A landscape with many peaks, sampled at points; each row gives a point and its height.
A climber steps from a point to the highest of its 5 nearest points, and stops where none of them is higher. Distance is the straight distance between rows; heights are no part of it.
Nobom: [ 87 143 138  85 180 141 124 118 193 183 157 167 149 102 146]  height 5.56
Tuda: [125 131 126 137 121 139 143 132 132 119 117 122 131 145 133]  height 6.53
tolep: [138 128 125 145 113 117 156 128 133 101  77 100 136 139 140]  height 4.79
dunoz: [133 148 135 126 136 139 173 121 195 107  68 135 153 137 159]  height 4.94
Zunop: [128 130 127 148 122 117  97 134 110 148 146 118 115 126 108]  height 4.13
mutuv: [156 123 135 183  96  50  96 146  89  96 108  51 145 107 104]  height 0.74
Bimef: [118 107 110 104 114 153 109 113  70 144 185 148  89 127  95]  height 6.27
rarod: [140 130 140 136 128  97  70 137 103 155 163 117 103 116  87]  height 4.49
pokin: [ 98 130 112  94 152 192 178 114 161 124 148 178 142 139 157]  height 5.86
Nival: [148 129 139 154 119  70  74 155 108 135 144  99 121 112  92]  height 1.49
zab: [ 94 135 137  85 158 154  92 121 155 184 171 161 121 113 118]  height 6.93
dig: [158 113 114 172 103  98 141 137  78  77 109  78 124 133 128]  height 2.02
Dipi: [ 99 124 134  92 153 138  77 123 128 191 192 165 107 104 101]  height 7.15
sotas: [132 153 148 117 139 115 159 126 211 124  71 122 158 132 159]  height 6.65
Zoviz: [113 124 129 103 139 151 107 122 115 161 169 156 102 122 108]  height 6.84
Dala: [112 140 122 108 150 194 206 115 162  91 106 173 151 151 180]  height 4.23
rigi: [ 96 114 113  63 156 181 113 118 120 184 184 179 100 115 114]  height 6.99
Zeki: [106 123 116  90 159 182 143 119 156 161 167 169 129 129 141]  height 6.70
bem: [127 143 144 132 133 112 117 137 170 139  98 116 139 131 136]  height 3.36
sefa: [147 134 140 154 105  89 168 134 151  81  41  78 149 139 158]  height 5.40
Rikek: [157 111 122 160  97 115 168 127  89  61  81  97 129 161 155]  height 4.74
zizap: [164  81  89 174  72 100 126 140   4  93 163  86 121 119 105]  height 0.38
keto: [ 93 144 121  89 186 158 154 116 225 162 145 172 176 103 163]  height 3.70
zokek: [115 143 150 127 144 107  92 131 160 156 130 131 127 120 110]  height 3.81
Tilok: [138 135 133 140 106 114 184 130 167  83  35 105 147 153 165]  height 5.84
vari: [155 110  98 156  90 100 113 132  42 111 167  97 105 119  92]  height 1.41
zub: [109 124 139 116 147 129  76 135 129 165 168 141 106 115 100]  height 6.72
Netuk: [106 138 140 107 153 167 168 117 190 137 110 169 163 133 164]  height 4.55
Dab: [122 125 137 119 134 125  71 130  89 166 181 135 100 116  90]  height 6.36
semeb: [158  94  96 161  82 121 151 130  34  76 143 104 112 144 135]  height 6.85
lodad: [119 139 166 114 153 102  49 130 140 191 162 143 119  98 101]  height 5.41
Ruda: [148 109 114 162  97 132 150 128  62  81 117 108 119 147 144]  height 2.08
did: [131 150 139 149 113  90 144 136 163 102  59  92 146 133 142]  height 6.73
bak: [134 129 120 129 121 163 183 120 133  80  94 144 133 159 167]  height 5.11
lovep: [128 143 129 119 131 157 175 119 164 101  94 148 146 149 164]  height 4.35
Latez: [103 153 153 105 179 122 120 122 225 170 125 155 162 107 142]  height 2.68
fodi: [121 141 133 110 143 154 116 126 146 146 145 154 127 131 133]  height 6.17
pil: [116 139 137 121 156 146 148 118 188 148 117 144 150 127 145]  height 4.61
muziv: [144 113 116 159 108  93 109 142  79 113 126  98 120 124 105]  height 1.24
Der: [121 132 120 111 136 165 131 123 114 137 148 143 108 135 118]  height 6.20
fifur: [130 118 120 121 116 123  93 117  82 148 172 124 100 114  86]  height 5.76
Gor: [126 135 123 129 131 149 160 126 156 116 103 142 139 135 147]  height 4.91
guna: [131 126 120 124 128 169 157 123 127 111 121 144 128 143 148]  height 4.87
remo: [143 113 113 145 106 119 110 133  65 127 161 119 107 134  94]  height 3.35
Bupa: [143 135 141 153 105  81 116 145 137 115  95  91 130 130 118]  height 3.21
tas: [143 125 134 140 109 147 197 126 128  56  60 125 142 152 180]  height 7.25
Kikon: [148 135 126 154 118 108 124 135 118 114 110 106 129 134 127]  height 3.67
zum: [133 126 150 140 127  87  45 130 115 164 164 125 120 107  89]  height 4.39
sata: [107 108 112  73 139 161  88 121  75 179 204 158  84 112  82]  height 6.82
gome: [156 125 129 168  98  70 136 143 115  89  82  69 138 127 128]  height 2.18

Where does a climber stop that starts at each point below?
lovep => tas
mutuv => did
dig => tas
gome => did

Call two points neighbours if one is among the 5 nearest of the other. Go from one point of each pair to the other, from neighbour to neighbour, staying as high as possible. Name the lowest point that can't be avoided.
tas / Tuda => Gor
Tuda / Dipi => Der
did / tas => Tilok
